The views of a scene show one set of named points, each view turned or mirrored, shifted and resized as a whole, with a little noise and some points left out.
(in the rows, 128 means zero)

Scene 1
View 1
Baf: [127 112 128 129 151 114 153 117 106 117 120 131 118 135 144 148 171 102
  84 143 154 147 114 131 149 130 119 157 132 145 148 133 154 122  97 113
  93 131]
fola: [132 126 144 152 136  97 165 101 116 110 121 121 115 100 152 134 171 121
  73 146 180 152 126 124 143 160 108 163 128 138 161 121 125 118  96 116
  76 134]
Besaz: [132 121 169 132 151 102 146 110 104 141 129 127 145  98 148 129 171 113
  95 142 182 118 103 131 147 135 124 164 127 120 143 133 145 145 104 124
  83 129]
bunu: [111 120 139 134 121 101 153  93 120 131 139 132 106 168 155 124 195 138
 111  95 118 146 172 113 113 129 136 181  93 127 149 117 104 107  85 116
 109 144]
mene: [130 119 161 130 131 114 147 105 102 128 117 136 127 133 148 159 173 103
  96 132 151 136 117 134 124 126 134 173 135 153 159 136 134 127 106 114
  85 124]
pivi: [117 110 165 134 117 121 121  89  92 118 121 134 104 155 142 163 164 102
 119 120 121 156 162 125 101 142 130 174 118 143 164 126 105 124 104  99
 111 129]
suv: [122 112 188 147 130 102 146  84 108 120 131 123 116  97 144 126 164 133
 105 121 171 140 159 113 119 168 116 175 110 113 158 115  95 126 104 111
  91 137]
Tuzu: [138 118 185 112 130 112 121 105 116 150 127 112 128 136 153 133 162 100
 102 129 167 137 133 138 129 111 145 165 133 135 165 143 131 138 120 122
 100 119]
Fudaz: [130 106 191 104 144 112  95 106 110 153 139 102 120 134 144 111 147 100
 119 131 172 140 156 129 137 125 135 153 119  99 154 136 128 151 123 113
 126 124]
kek: [141 127 166 110 127 109  67 109 104 167 133  88 125 156 157 125 146  79
 112 147 154 154 149 143 132 109 140 144 130 110 167 146 141 156 121 118
 139 124]
Lolum: [132 114 135 146 156 112 138  91 117 158 143  91 123 119 142  96 152 144
  87 130 157 147 171 109 146 149 111 144 118  66 128 130 140 110  91 133
 132 170]
kaluf: [106  86 153 128 166 127 173 105  98 106 127 154 111 124 124 144 172 128
 106 112 144 129 138 110 137 153 115 173 113 121 125 120 133 114  94 105
  94 139]
debu: [134  97 221 123 134 122 184  93 119 109 110 141 121  90 138 159 160 122
  86 117 193 127 119 128 120 141 137 188 147 165 169 135 107 115 126 114
  48 115]
bef: [118 126 113 142 140  97 135 106 108 130 137 121 113 148 153 122 182 119
 101 133 136 153 149 119 140 142 116 158 103 113 142 119 134 126  83 114
 118 144]
neziz: [122 102 181 119 136 122  74  99  85 136 129 111 107 141 136 140 137  82
 130 142 145 156 165 129 121 145 122 149 120 106 159 132 122 156 118  95
 138 124]
met: [118 127 139 142 129  98  92 100  91 132 135 114 113 142 151 130 165  97
 120 145 138 159 157 126 128 154 113 154 104 106 156 118 121 149  94 102
 130 134]
Gipo: [116  98 145 105 156 118 103 114 107 138 140 112 102 164 139 113 157 101
 118 127 142 153 167 120 146 127 126 146 107  97 139 129 140 137 105 106
 142 133]
Viz: [134 110 159 127 135 118 140 101 112 127 120 115 111 134 144 143 157 108
  89 132 156 154 144 129 130 133 127 160 135 135 160 136 130 117 110 114
 101 131]
Vete: [142 111 129 140 140 128 153  99 113 129 114 106 110 136 142 148 149 114
  67 141 150 166 144 126 136 134 121 149 152 133 154 143 148  96 102 122
 105 149]
fofe: [126 138 156 134 119  87 101 100 109 150 141 108 126 142 165 118 178 108
 115 132 151 144 151 130 125 132 131 165 103 113 164 124 116 148  99 117
 116 129]
von: [118 100 150 107 125 126 112 109 103 110 117 129  86 184 143 161 161  81
 113 126 124 173 159 133 118 121 135 162 125 160 171 132 123 124 113  93
 118 115]
takef: [139 134 162 157 114  99 116  88  99 123 118 105 120 107 155 150 154 100
  89 157 166 164 142 132 120 161 111 159 134 134 178 129 113 135 105 108
  97 130]
Nuvo: [127 113 168 127 129 114 175 103 115 116 115 146 120 131 147 160 182 116
  90 116 153 133 117 130 121 126 138 185 132 168 160 132 124 114 105 116
  66 122]
ral: [130 107 175 124 146 108 200 104 141 115 126 130 115 106 148 121 180 142
  73 111 190 132 129 118 144 135 132 179 128 145 154 126 119 101 108 127
  59 128]
rov: [138 136 151 162 135  97 123  90  97 149 133 102 141  94 152 123 157 122
  91 152 168 142 139 123 134 159 108 154 123  92 147 129 132 136  93 125
 108 152]
Dirur: [129 120 196 113 124  98 149 104 132 137 132 124 121 130 159 123 182 119
 103 111 176 132 136 131 126 117 148 183 119 147 170 131 108 130 117 122
  77 115]
Lol: [134 123 169 143 123 110 111  93  92 134 120 116 125 123 147 154 154  97
 103 145 153 150 139 133 117 145 123 161 131 129 166 134 123 138 109 110
 104 130]
View 2
Dirur: [ 90 152 153  76 173 114 105 105 176 138 155 133 169 131  95 104 129 165
  71  81 157 151 136 165 130 125 162 182 117 123 144 104  47 130 117 105
 103 107]
pivi: [117  72 118  65 195 143 150 147 161 120  87 173 138 116 110  98 125 155
  55  77 155 107 116 103 145 157 178 125  65 148 131  66  88  91 127 135
 131 124]
Besaz: [123 149 149  87 132 104  87 104 142 142 159 125 152 160 125 127 132 132
 128 120 150 176 150 134 117  82 150 172 123 138 168 116 154  94 108 147
 146  79]
kaluf: [124 124 134  91 162  96 143 117 161 128 168 169 164 131 155  90 111 140
 108 170 162 113  93  71 112 128 131 129  66 173 161  98 135 110 121 176
 128 148]
Nuvo: [106 160 131  81 154 107 156  93 166 162 153 168 176 132 111  69 137 169
  49  69 159 128 134 107 110 106 133 168  91 130 160  89 129 105 135 141
  82 108]
Viz: [113 133 111  89 155 105 103 138 165  92 114 149 137 132 112  94 121 134
  65  73 136 144 122 107 114 122 162 145  93 145 153 105 119 116 129 136
 143 118]
takef: [137 109 133  82 159 136  89 123 108  80  90 141  96 119  86  99 147 116
  72  56 130 158 133 129 117 119 203 154  87 149 121  99 142  77 130 146
 131  62]
von: [122  97  69  69 186 129 151 154 164 101  76 154 147 127 127 100 106 167
  43  37 131  74 143  80 130 161 166 115  79 117 151  91  67  87 142  99
 141 157]
kek: [113  84  90  70 154 129  59 184 168  87  58 105 123 161 112 172 109 130
  99  43 121 159 174 145 160 126 191 137 137 109 160 105  82  95 114  81
 223 111]
bunu: [ 91  69 137  75 170  96 155 139 180 119 151 164 156  81  91 114 152 144
  62 142 153 111  80 123 196 150 155 151  90 151 122  65  76 145 165 119
 128 173]
rov: [128  97 154  92 132 109  60 137 122  82 124 130 100 127  98 134 151  87
 123 132 133 196 110 135 141  98 186 159 104 172 135 104 174 105 126 163
 175  76]
debu: [101 205 171  87 177 126 106  79 171 150 159 169 168 150 112  39 112 170
  55  67 177 171 125 130  51 113 148 178  73 157 157 108 102 114  80 172
  63  58]
Gipo: [125  86  87  84 164  97  93 172 168  67 114 117 136 136 149 157  95 127
 122 137 125 108 124  96 156 150 165 115 108 138 158 118  71 116 128 102
 208 178]
Tuzu: [ 99 136 123  76 156 119  85 137 180 125 112 128 156 156 107 126 116 152
  83  59 143 164 156 144 127 114 163 162 124 120 164 104  87 111 108 108
 155  99]
fofe: [115  73 135  72 160 124  96 142 139 107 113 119 124 118  91 157 148 128
 102 106 137 148 137 158 180 129 192 159 124 130 127  89  82 100 139 102
 167 112]
fola: [134 153 139 101 138  93 103  88 110  90 159 140 121 114 101  82 152 114
  85 104 130 150 112 113 101 100 163 172  92 154 133 120 162 105 148 157
 101  92]
mene: [115 133 120  77 150 116 133 116 159 150 125 155 159 143 114  99 135 155
  69  64 149 140 146 111 124 103 146 159 100 129 162  90 138  91 129 136
 122  98]
met: [142  48 115  73 168 131 108 152 117  85  93 128 106 116 115 152 136 118
 113 114 127 117 131 117 169 140 199 126  97 142 124  92 106  74 140 120
 182 120]
suv: [118 113 179  84 184 128  90 112 138  96 147 154 121 110 101  93 129 126
  98 143 163 160  88 142 116 142 190 156  71 183 118  96  91 117 102 168
 115  88]
Fudaz: [111 109 124  77 173 126  53 162 173  88 102 111 135 159 129 155  92 134
 123 102 143 161 146 145 133 139 185 137 120 138 159 117  54 112  88 108
 200 114]
Lolum: [104  92 135 105 125  70  49 174 171  41 136 131 107 113 107 140 131  75
 121 176 130 189  71 115 161 117 164 141 103 187 144 108 151 160 137 155
 212 146]
ral: [ 96 200 160 104 144  76 102  79 169 117 202 148 167 119 103  62 134 140
  72 121 153 165  95 129  90 103 132 188  98 158 152 125 114 154 128 150
  78 113]
neziz: [135  67 107  67 194 152  81 175 150  80  60 132 113 153 139 147  87 136
 112  87 141 127 147 112 131 158 204 104  87 143 147 100  69  70  91 123
 202 110]
Vete: [111 139  90 101 122  80 102 149 169  70 107 157 126 124 107  83 131 113
  49  65 120 153 107  77 116 108 144 144  87 155 160 104 177 129 152 147
 155 131]
View 3
mene: [104 117 133 156 122 130 129 106 157 122 124 179 111 113 122 162 104 167
  90 157 125  90 116 138 116 118 143 122 118 104 162 129  96 116 113 139
 135 138]
Lol: [130 111 132 129 104 126 138 113 135 114 124 136  90 125 118 142  98 146
 105 159 133  96 108 159 111 123 158 131 115 111 119 115  48 105 119 138
 148 143]
met: [177 127 101 127  98 112 124 109 103 133 133 111 113 131 121 143  97 130
 107 142 108 124 109 175 124  91 134 126 140 156  85 122  39  98 130 145
 156 142]
pivi: [131 124 133 148  71 116 126 117 125 102 143 140 136 129  72 158  78 181
  85 129 113  74  99 185 113 101 130 142 134 114 117 117  68 115 140 127
 139 153]
Vete: [115 104 136 151 125 126  79  96 134 127 151 178  83 110 142 139  77 124
 122  99 119  98  59 125  91 143 167 107 144 104 134 120  92 107 117 147
 109 164]
bef: [157 128 107 155 124 105  89 110 109 159 129 140 126 117 133 158  91 132
 106 117  78 133  93 142 125  90 129 107 153 150 118 139  84  96 136 161
 140 154]
Tuzu: [133  88 121 160 110 146 157 107 134 123 137 130 105 122 122 147 113 141
 130 180 147  93 100 121 132 127 138 128 106 123 162 119 105 122 105 116
 143 144]
Dirur: [119  81 132 182  98 141 171 120 138 147 123 126 132 123 104 175 106 157
 114 191 107  96 115 102 132 106 140 134 101  97 192 129 114 123 118 132
 128 176]
Viz: [127 106 132 152 103 132 120 103 130 126 144 152 100 122 122 154  91 135
 111 136 123  93  86 134 100 125 149 124 127 109 144 118  88 116 115 138
 124 166]
Fudaz: [170 103 110 144  98 141 156 105  92 127 144  78  97 144 113 150 121 103
 140 170 157 110  93 137 125 120 123 130 107 154 139 108  95 127 100 117
 168 164]
bunu: [137 108 124 185  95  96  99 130 102 154 127 121 168 119  72 166  74 179
 105 110  55 107  82 148 146  77 115 123 146 127 144 137 116  99 163 147
 133 175]
fola: [116 113 141 142 123 122 119 111 145 163 117 168  89 116 153 171  91 120
  88 147  82 122 115 109  83 110 177 112 126  84 156 133  59 100 116 182
 112 189]
rov: [135 108 142 123 145 106 110 124 108 156  91 109  61 122 146 140 109 100
 127 146 106 145 100 126 111 126 177 106 109 118 122 124  44  85 123 178
 167 169]
kek: [183  84  88 140 105 148 152  98 112 110 154 100  93 124 135 111 114 122
 159 175 171 104  84 148 148 131 130 128 121 170  99 106  76 111 106  99
 156 111]
takef: [134  95 134 121  97 126 145 117 143 127 123 142  81 118 136 139  86 135
 104 165 113 105 111 146  99 121 187 131 118  93 110 115  14  92 124 154
 127 160]
Nuvo: [ 83 119 146 172 113 132 130 109 170 129 125 196 128 112 112 182  95 180
  73 156 106  79 121 125 107 112 142 125 120  80 191 135 113 125 114 144
 116 157]
ral: [ 89 102 156 183 119 131 128 118 139 172 119 158 111 120 125 197  98 128
  98 150  80 109 103  75  92 114 158 115 110  69 222 134 128 123 110 169
 110 221]
kaluf: [106 170 150 149 119 103  84 107 111 142 123 155 117 141 100 203 106 132
  66 100  98 108 104 150  78 100 119 113 130 114 176 131 121 134 113 170
 152 195]
debu: [ 62 105 180 158  95 144 167 118 163 126 116 165  94 131  99 197 104 152
  76 180 125  70 125 106  74 131 170 139  81  40 224 117 101 139  98 149
 122 207]
Baf: [121 136 118 151 136 130  99  90 150 140 141 196 104 112 157 167 101 133
  88 131 117 109 107 129  98 116 139 106 141 121 154 134 101 118 100 153
 123 144]
Lolum: [150 108 134 147 143  98  69 119  68 168 115  81  76 129 129 140  99  75
 156  92  95 153  49 117 115 128 151  93 132 147 125 122  95  93 131 170
 163 194]
fofe: [166  94 104 151 107 120 146 121 112 146 118 101 122 120 120 141 104 145
 126 170 102 124 109 140 151  96 134 125 123 146 117 128  64  95 135 139
 156 141]
neziz: [176 129 112 117  74 132 148 101  95  99 152  93  95 151 100 143 108 120
 114 149 163  93  97 189 106 115 125 142 122 156  95  99  52 126 109 115
 168 149]
von: [154 121 100 157  60 143 130  89 135  97 189 167 146 128  99 156  75 172
  91 128 133  61  88 179 108 102 116 143 158 133 114 116  89 132 120 102
 109 139]
suv: [121 114 159 142  89 108 140 135 106 149 103  95 103 141  91 179  95 127
  96 150  85 113 111 134  94 101 161 134 103  89 156 119  60 108 133 170
 150 216]
Gipo: [184 133  93 149 100 125 108  92  81 135 165 104 120 140 118 156 108 105
 125 118 132 115  77 156 118 103 103 118 147 180 117 117 109 128 108 125
 155 159]
Besaz: [113 126 138 139 152 125 137 112 137 154  93 142  81 122 151 173 135 119
  99 182 125 130 136 112 112 120 149 108  95 113 179 133  89 114  92 165
 166 156]
View 4
takef: [114 137 215 127  82  24 140 135  94 102 136 116 148 135 128  99 156 134
 107  86 106 114 124  78 139 148 120 105 162  91  86  80  74 170 117 115
  99 103]
Dirur: [104  89 152 139  38  58 168 134 152  97  98 108 118 169  84  85  99  99
 151  51 117 144 123  84 137 188 136 168 164  68 123 116 125 156 133 161
 106  55]
met: [ 92 149 164 116 124  62 124 134 104  97 146 135 126 126 117 138 147 144
 122 133  76 124  89 109 138 122 109 126 174  86  55 119 107 106 141 121
 142 115]
ral: [126  53 163 168  44  68 151 123 193  88 133 100 170 188 112  19  84 126
 138  41 150 165 171 113 149 175 146 162 162  92 131 128  92 192 109 147
 122  62]
Vete: [127  90 183 139  98  78 141  90 158  93 161 126 128 120 190  65 143 160
 112 110 157 117 135 114 130 110 157 140 162 124 114  99  96 179 111 142
  91 107]
Tuzu: [104  89 169 120  51  54 173 123 135 114 106 136 102 143 120 116 126 111
 141  84 120 117 114  98 106 174 147 154 165  91 108 105 132 143 154 174
  92  83]
Viz: [118 103 163 134  85  66 150 119 144  98 141 113 131 129 153  86 128 138
 123  95 130 122 134  96 130 144 147 143 160 100 102 101 112 158 132 151
 101  93]
Lolum: [113  60 192 159 144  66 110 101 197 108 196 187 162 168 129  82 156 118
 115 116  99 159  71 159 140  86 130 151 175 126 106 116  92 125 136 157
 154 152]
bef: [ 93 120 156 130 113  96 117 106 150  78 154 138 121 144 125  94 127 160
 136 126 109 144  97 139 153 110 119 146 185  99  77 153  96 127 114 112
 149 102]
mene: [104 102 150 112  43  69 142 117 140 100 108 105 116 128 156  94 124 148
 149  81 134 121 147  88 128 181 131 136 177  94  92 135  94 176 132 141
  87  79]
debu: [134  67 150 148  20  33 158 153 165 112 107  66 184 155 139  46  96 115
 134  16 136 138 198  50 136 231 141 137 151  81 119  96  87 210 138 171
  78  61]
neziz: [109 136 138 116 130  50 148 154 108 121 144 125 133 103 143 155 144 124
 117 133  71 103 106  83 109 146 129 131 150  90  57  86 142  92 181 173
 120 120]
Fudaz: [107  89 163 129  99  45 168 146 134 128 133 155 127 146 103 140 129  99
 127 108  84 120  99 115  96 157 144 154 154  94  86  93 152  95 182 192
 129 110]
Nuvo: [111  98 130 124  30  83 143 118 158  86 103  76 124 133 153  63 100 151
 155  60 147 134 170  75 147 191 133 147 176  83 105 143  93 193 116 137
  85  56]
kek: [ 96 118 192 102  93  47 180 119  96 123 118 171  72 122 121 168 158 109
 124 133  98  90  71 114  85 134 149 149 162 102  88  85 154  97 169 173
  99 111]
bunu: [ 95 127  97 148 113 119 109 114 182  60 143  98 106 139 112  81 113 126
 152  96 101 168  70  85 193 119 107 179 182  65 113 149 113 131 104 132
 129  80]
von: [112 164 102 117 109 102 163 132 111  78 126  75  88  79 170 119 113 159
 125 131 123  97 134  66 133 136 153 155 149  77  84 102 157 121 136 147
  96  69]
Baf: [107  92 163 116  64  85 144 102 144  93 131 123 125 132 170  78 115 180
 137 109 149 119 168 134 116 149 148 133 177 115  79 148  97 166 121 124
 117  86]
Lol: [108 125 176 115  82  42 138 131 113 110 127 119 132 123 144 118 153 133
 124  95 101 113 118  76 128 159 120 117 169  94  81  97  93 153 141 144
  93 108]

In a view up to two points have been moved. Name them for each view, in the order of its rows, or write -.
view 1: Nuvo, rov
view 2: Dirur, Gipo
view 3: Besaz
view 4: neziz
